A landscape with many valleys, sampled at points; each row gives a point and its height.
A ball rolls from a point to the lowest of its 2 nearest points, and stops where none of them is lower. Distance is the straight distance between rows; heights are no part of it.
Megub: [-15, -25,  22, -22,  -6,  16, -27, -14, -10,   8,  22,   2,  -1,  25, -15,
  27,  29,  25,   2,  -6,  56]  height 1.86
gesa: [  9,  11,  13,  -5,  -3,  25,  -3,  24, -52,  24,  -9,  16, -14, -12, -27,
 -67, -31, -10,  -2,  16, -28]  height 2.04
duk: [ 19,  21,  -8,  15,   3, -15,   1,  -4,  22,  17,  11, -16,   4,  -5,  -6,
   4, -14,  -9,  -3, -19, -43]  height 6.81
dis: [ 48,  39,  -4, -17,  -6, -38, -25,   4,  30,  17,  29,  -6,  13,  26,  -9,
  26,  -2,  -7,  12, -23,  -7]  height 1.23
ruf: [-42, -33,   4,  18,  40,  17,  12,   9, -11, -18, -10,  11,   6,  28,  34,
   1,  13,   8,  -5,  22,  -2]  height 1.49
git: [ -3,  -4, -10,  15,  12, -24,  -5,  -4, -10,  32,  10,  25,  -8, -55,  22,
  -8, -41, -43,  60, -29,  34]  height 5.48
rap: [ -4, -21,  22,  19,  10,  22,  15, -11,   2,  -5, -19, -36,  22,  -1,  19,
 -10,   3,   9, -26,  10, -14]  height 2.64
lino: [  7,   9,   5,   3,  -9,  -7,  24,  14, -14,  -8,  15,  -9,  12,  16, -12,
 -18,  -2,  35, -30,  15, -45]  height 3.01
podez: [ 63,  20, -30, -17,  23, -33, -22,   1,  20,  -6,   3,   6,   1, -14,  18,
  20, -26, -45,  16, -11, -30]  height 3.48
taze: [-26, -15,  21,  15,  -2,  10,  20,   4, -37,  12,  12,  19,  -7,  16,  -5,
 -33,   9,   9,  13,  -4, -29]  height 3.13
Vekor: [-26, -33,  27,  17,   5,  37,  29, -10,  -6, -38,  -9, -26,   6,  -6,  12,
   9,  21,  16, -19,  11,  20]  height 3.51
bulep: [ 26,  22, -29,   9,  -3,  -3,  13,  35,  -5, -41, -31, -33,  46,  17,  17,
  13,  13,  -2, -45,  10, -31]  height 3.85
taz: [  1,  15, -40, -35,   2,   4, -11,   3, -23,  47,   7,   1,  10, -45,  -5,
 -38, -15, -54,  11,  -1, -24]  height 1.93
bibe: [  7,   7,   8,   0, -15,  -7,  -2,  -6,  15,  34,  23, -16,   1,  10, -22,
   5,  20,  15, -22, -23, -13]  height 6.34
Guva: [  5, -25,  34, -21,   5,  16,   3, -21,   4, -14,  22, -15,  11,  12,  -6,
  20,  35,  20, -15,   5,  58]  height 2.74
Zeral: [-33, -14,   6,   3,   3,  18,  40,  26, -23, -37, -19,  -9,  14,  -4,  -1,
 -11,  23,  45, -65,  40,   5]  height 4.75
Kozul: [ 41,   0,  37, -34, -26, -34, -23, -44,  50,  18, -10,   8, -32,   5, -12,
  44,  25,  -3,   2,   5,  56]  height 4.16
koni: [ 18, -29,  27,   2,  19,  -6, -14, -24,  29,  18, -14,   7, -24, -25,  12,
  41,  -5,   3,  -2, -30,  28]  height 5.50
revu: [-30, -20,  12,   3,  -6,   2,  -2,   1, -23,  11,  28,  27,  -9,  34,   2,
  16,  32,  11,  51, -27,  18]  height 4.89
rugik: [-42, -16,   7,  13,  -1,  14,  23,  35, -41, -25, -40,   6,  -1,  15,   6,
 -26,   6,  44, -48,  46,  -3]  height 3.97
kek: [  9,  20,  15, -17, -35, -15,  -7, -27,  67,  12,  15, -11, -36,   5, -43,
  34,  31,  16,  -2,  -8,  22]  height 5.21
zar: [-14, -16,  11,   6,  41,  11,  26,  18, -29, -15, -32,  14,  22,  25,  26,
 -39,   3,  -7, -25,  42,   1]  height 2.63
nofit: [-10,  11, -10, -26,   5,  15,  -6,  11, -51,  43,   3,  18,  -1, -41, -25,
 -62, -12, -36,  26,   3,  -5]  height 0.42
bozim: [-39,  -9,   3,  24,  19,  11, -15,  -5,   3,  22,  -2,  12, -13, -10,   9,
   7, -15,   5,  19, -43,  12]  height 0.45
Turab: [ 40,  32,  -7,  -4, -26, -71, -11,  -9,  21,  51,  30,  26,  -1, -28,  -7,
   5, -18, -29,  36, -27,  53]  height 1.51
buzi: [-24, -16, -23,   6,  24, -13, -20,  -1, -29,  20,  16,  37,  -2, -29,  23,
  -8, -29, -29,  46, -25,  28]  height 5.02
sakab: [-16,   6,   6,  -2,  -6, -24, -21,  -5,   3,  46,  38,  23,   8,   5, -10,
  -7,  -5,   5,  26, -33,  48]  height 3.27
rusun: [ 20, -20,  37,  -7,  -4, -15,  -9, -29,  28,  12, -34,  28, -52, -33,   2,
  42,   1,  11,  27, -35,  53]  height 6.08
rupun: [ 23,  28, -39,  16,   7,  -7,  -7,  -8,  23, -25,  -8, -19,  14,   8,  25,
  -7, -32, -42,   3,  22, -57]  height 7.39
toteg: [ 48,  31,  -8,  -6, -16, -27,  -3,   8,  29,  -8,  18, -23,   5,  43, -12,
  36,  14,  -2,  -1, -31, -25]  height 1.79
kefal: [-44, -22,  -2, -10, -31,  24, -11,   3, -13,  -5,  16,  11, -20,  35,  -2,
  57,  50,   7,  55, -14,  21]  height 5.55
nur: [  3,  15, -48,  18,  11,   5, -21, -25,  15, -10, -19,  -5,  28,  -2,  14,
 -34, -33, -36, -18,  46, -37]  height 7.60
divon: [ -2,  -1,   7,   0, -17,   1,  32,  12,  -5, -23,  -2, -27,  12,  -1, -11,
   0,  17,  40, -54,  19, -26]  height 3.99
visag: [ 19,  10, -28,  17, -30,  -7,   0,  21, -23, -25, -39, -11,  31,   4,   7,
 -57, -27,   7, -40,  66, -58]  height 4.74
dedid: [  0,  -4,  11, -15, -24,  -1,   7, -22,  28,  14,  35, -23, -10,  18, -32,
  20,  31,  25, -22,  -2,  13]  height 5.84
vilot: [-39, -28,  -1,  -1, -18,  44,   4,  -9,   8, -32,  13,  -8, -31,  13, -19,
  46,  32,  11,  24,  -8,  31]  height 5.07
baz: [ 30,  26,  -1,  14,  25, -19,  18,   1,  38, -38, -11, -13,  15,   2,  13,
  24,   6,  -7, -18,   7, -37]  height 7.20
mudi: [  9,  13,  -3,  -5,  22,  10, -11, -14,   7,  -2,  19,   2,  12, -34,  20,
 -22, -47, -19,  28,   8, -17]  height 6.28
rafu: [-32, -17, -27, -13,  20,  12, -27,  17, -55,  17,  -2,  43,   8,  -7,  21,
 -18, -18, -36,  50,  -9,   7]  height 4.47
lif: [ 20,  29,  -8, -11,   5, -19,  -8,  -8,  16,  25,  26,   7,  -4, -50,  11,
 -13, -41, -29,  40, -26,   8]  height 5.93
banid: [ -9,  10, -17,  31,  23,  -1,  -3, -16,  20, -27, -23,  -9,  29,   1,  21,
 -21, -28,  -3, -34,  34, -23]  height 7.85
pibe: [ 20,   0,  41, -21, -10,  13,  -4, -28,  49,  -3, -31,   6, -46, -24, -12,
  32,   4,  26,  31, -13,  42]  height 6.63
fetob: [-15, -14,  12,  21,  21,  18, -11,  -9,  -6,  10,  -2,  -9,  10,  -6,  19,
  -9, -18,   6,  -2, -15,  -3]  height 1.67
Tig: [-26, -16,  24,   3,  -4,  14,  10,   4, -28,  23,  24,   7,  -6,  33, -10,
 -15,  14,  25,  22, -16,   8]  height 4.12
genod: [ -1,   2,  25, -13,  -9, -15, -31, -28,  13,  35,  30,   6,  -2,  15,  -7,
  21,   7,  14,   3, -24,  55]  height 2.76
Dafu: [ 47,  35,  -3, -16,  -6, -50, -21,  -7,  38,  33,  22,  14,  -3, -11,  -7,
  23, -15, -14,  22, -35,  11]  height 0.59
defo: [ 34,  12, -34,  -7,  -3,  -7,   5,  32, -18, -23,  -9, -28,  33,  32,  -1,
  -1,   9, -16, -32,   1, -53]  height 3.17
Poku: [  6,  10, -14,  25, -14,  -6,  15,  22, -15, -27, -53, -16,  50,   4,  13,
 -41,  -4,   5, -67,  61, -25]  height 5.19
dag: [-16, -23,   2, -18,  33,  29, -23,  18, -53,  14,  -8,  37,   0,   8,  13,
 -44, -26, -24,  36,  14,   4]  height 3.98
gefon: [-38, -12,  10,  21, -17,  -1,  -6, -16,   5,  19,  13,   7, -31,  -6, -24,
  31,  29,   6,  31, -54,  46]  height 3.22
bavan: [-45, -32, -19,   0, -22,  34,  44,  18,  -8, -47,  -7, -13, -11,  -7,  -9,
   4,  24,  42, -39,  45,  16]  height 5.63
bipu: [ 19,  26, -21, -17, -26,  10,   5,  22, -35, -18, -18,  -3,   3,  -6,  -7,
 -67, -31, -14, -15,  68, -58]  height 3.96
tafun: [-21, -12,  14,  29,  13, -13, -13,  -6,   8,   5,  -1,  30, -25, -24,   0,
  31,   5,  -1,  39, -57,  31]  height 1.88
vaged: [-16, -15,  11,  -1,  39,  29,  -2,  33, -50, -15, -35,  28,   2,  31,  12,
 -49, -19, -13,   5,  47,   1]  height 3.34
Dete: [ -4, -22,  16,   2,  19,  22,  -6, -24,  32,  -1, -11, -14, -16, -18,   0,
  40,   6,  13, -20, -20,  22]  height 5.01
todip: [  5,  21, -10,  13, -24,   1,  38,  29, -13, -34, -46, -33,  54,  -2,  32,
 -15,  12,  11, -68,  31, -23]  height 4.60
Fatek: [  8,  10,  22,  14,  41, -15,  25, -10,  37, -40,  -1,   4,   7,  -9,  18,
  23,   3,   7, -10,  14,  -7]  height 7.44
lib: [ 16,  28, -43,  -3,   2, -12,  -3,  -2,   3,   1,  14, -12,   5, -11,   0,
 -13, -18, -46,  11,   0, -63]  height 7.15
bako: [-57, -26,  -3,  18,   5,  33,   5,  24, -39, -28, -32,  12,  -3,  36,  17,
  -3,  15,  26,  -3,  23, -15]  height 2.71
vev: [-10,  -5,  18,  22,  -1,   8,  11,   5, -39,  -7, -10,   1,   5,   6,  -3,
 -50, -13,  19, -21,  25, -46]  height 1.63
tes: [ 45,  17, -33,  -2,  -4, -13, -10,  23,  -1, -26,   7, -21,  17,  37,  -3,
  21,   0, -16,  -2, -26, -44]  height 2.46
nipoz: [ 58,  20, -36,  -1,   8, -18, -19,  18,  15, -30, -14, -12,  -4,  30,  16,
  35,  -9, -42,  22, -30, -30]  height 2.99
bufu: [  2,   4, -30, -14,  14, -10,  -3,  10,  -2,  59,  15,   5,  12, -19,  -1,
 -20, -15, -31,   5, -13, -18]  height 2.93
numip: [-50, -32,  -7,   2, -30,  28,  18,   9, -21, -10,  13, -11, -32,  13, -20,
   6,  24,  56, -22,  10,   2]  height 6.82
padar: [ 14,  28,  -9, -16, -25,  15,   3,  15, -34,  17,   2,  -9,   6, -11, -11,
 -62, -30, -17,   2,  25, -60]  height 3.09
Rus: [-23, -38,  10,   3,   5,  37,  19, -15,  18, -38,  -4, -21, -27, -15, -12,
  35,  22,  11, -13,   7,  27]  height 4.25
rolip: [ 31,  -3,  34, -34, -10,   4, -15, -30,  44,  -3,   8, -20,  -3,   1, -14,
  45,  27,  12, -20,   5,  58]  height 3.53
tinu: [  4,   7, -10,  -5, -11, -50, -10,  -4,  -9,  54,  37,  29,   9, -20,  -4,
 -15, -14, -22,  41, -33,  66]  height 2.47
Tagu: [-12,  11,  19,  -5, -23, -11,  -1, -27,  49,  19,  12,  13, -46, -13, -43,
  31,  28,  18,  17, -32,  42]  height 4.52
Sivem: [  8,  12,  26,   6,   5,  -2,  26, -11,  41, -37,   5, -13, -21,  -8,  -7,
  24,  12,  37,  -5,   4,  -2]  height 7.74

Where does a ball stop that starts at each point below?
lif -> ruf
kefal -> vev
visag -> nofit
rusun -> bozim
bavan -> ruf
Sivem -> bozim
nur -> bozim
pibe -> bozim

Call two points neighbours if one is among the 2 nearest of the other. Go from one point of each pair to the other, from neighbour to neighbour, staying as low as possible. Name the highest point that can't be avoided.
ruf and Dafu -> kefal
bozim and nofit -> kek
Megub and nofit -> Poku
Megub and tes -> sakab
ruf and vev -> Zeral
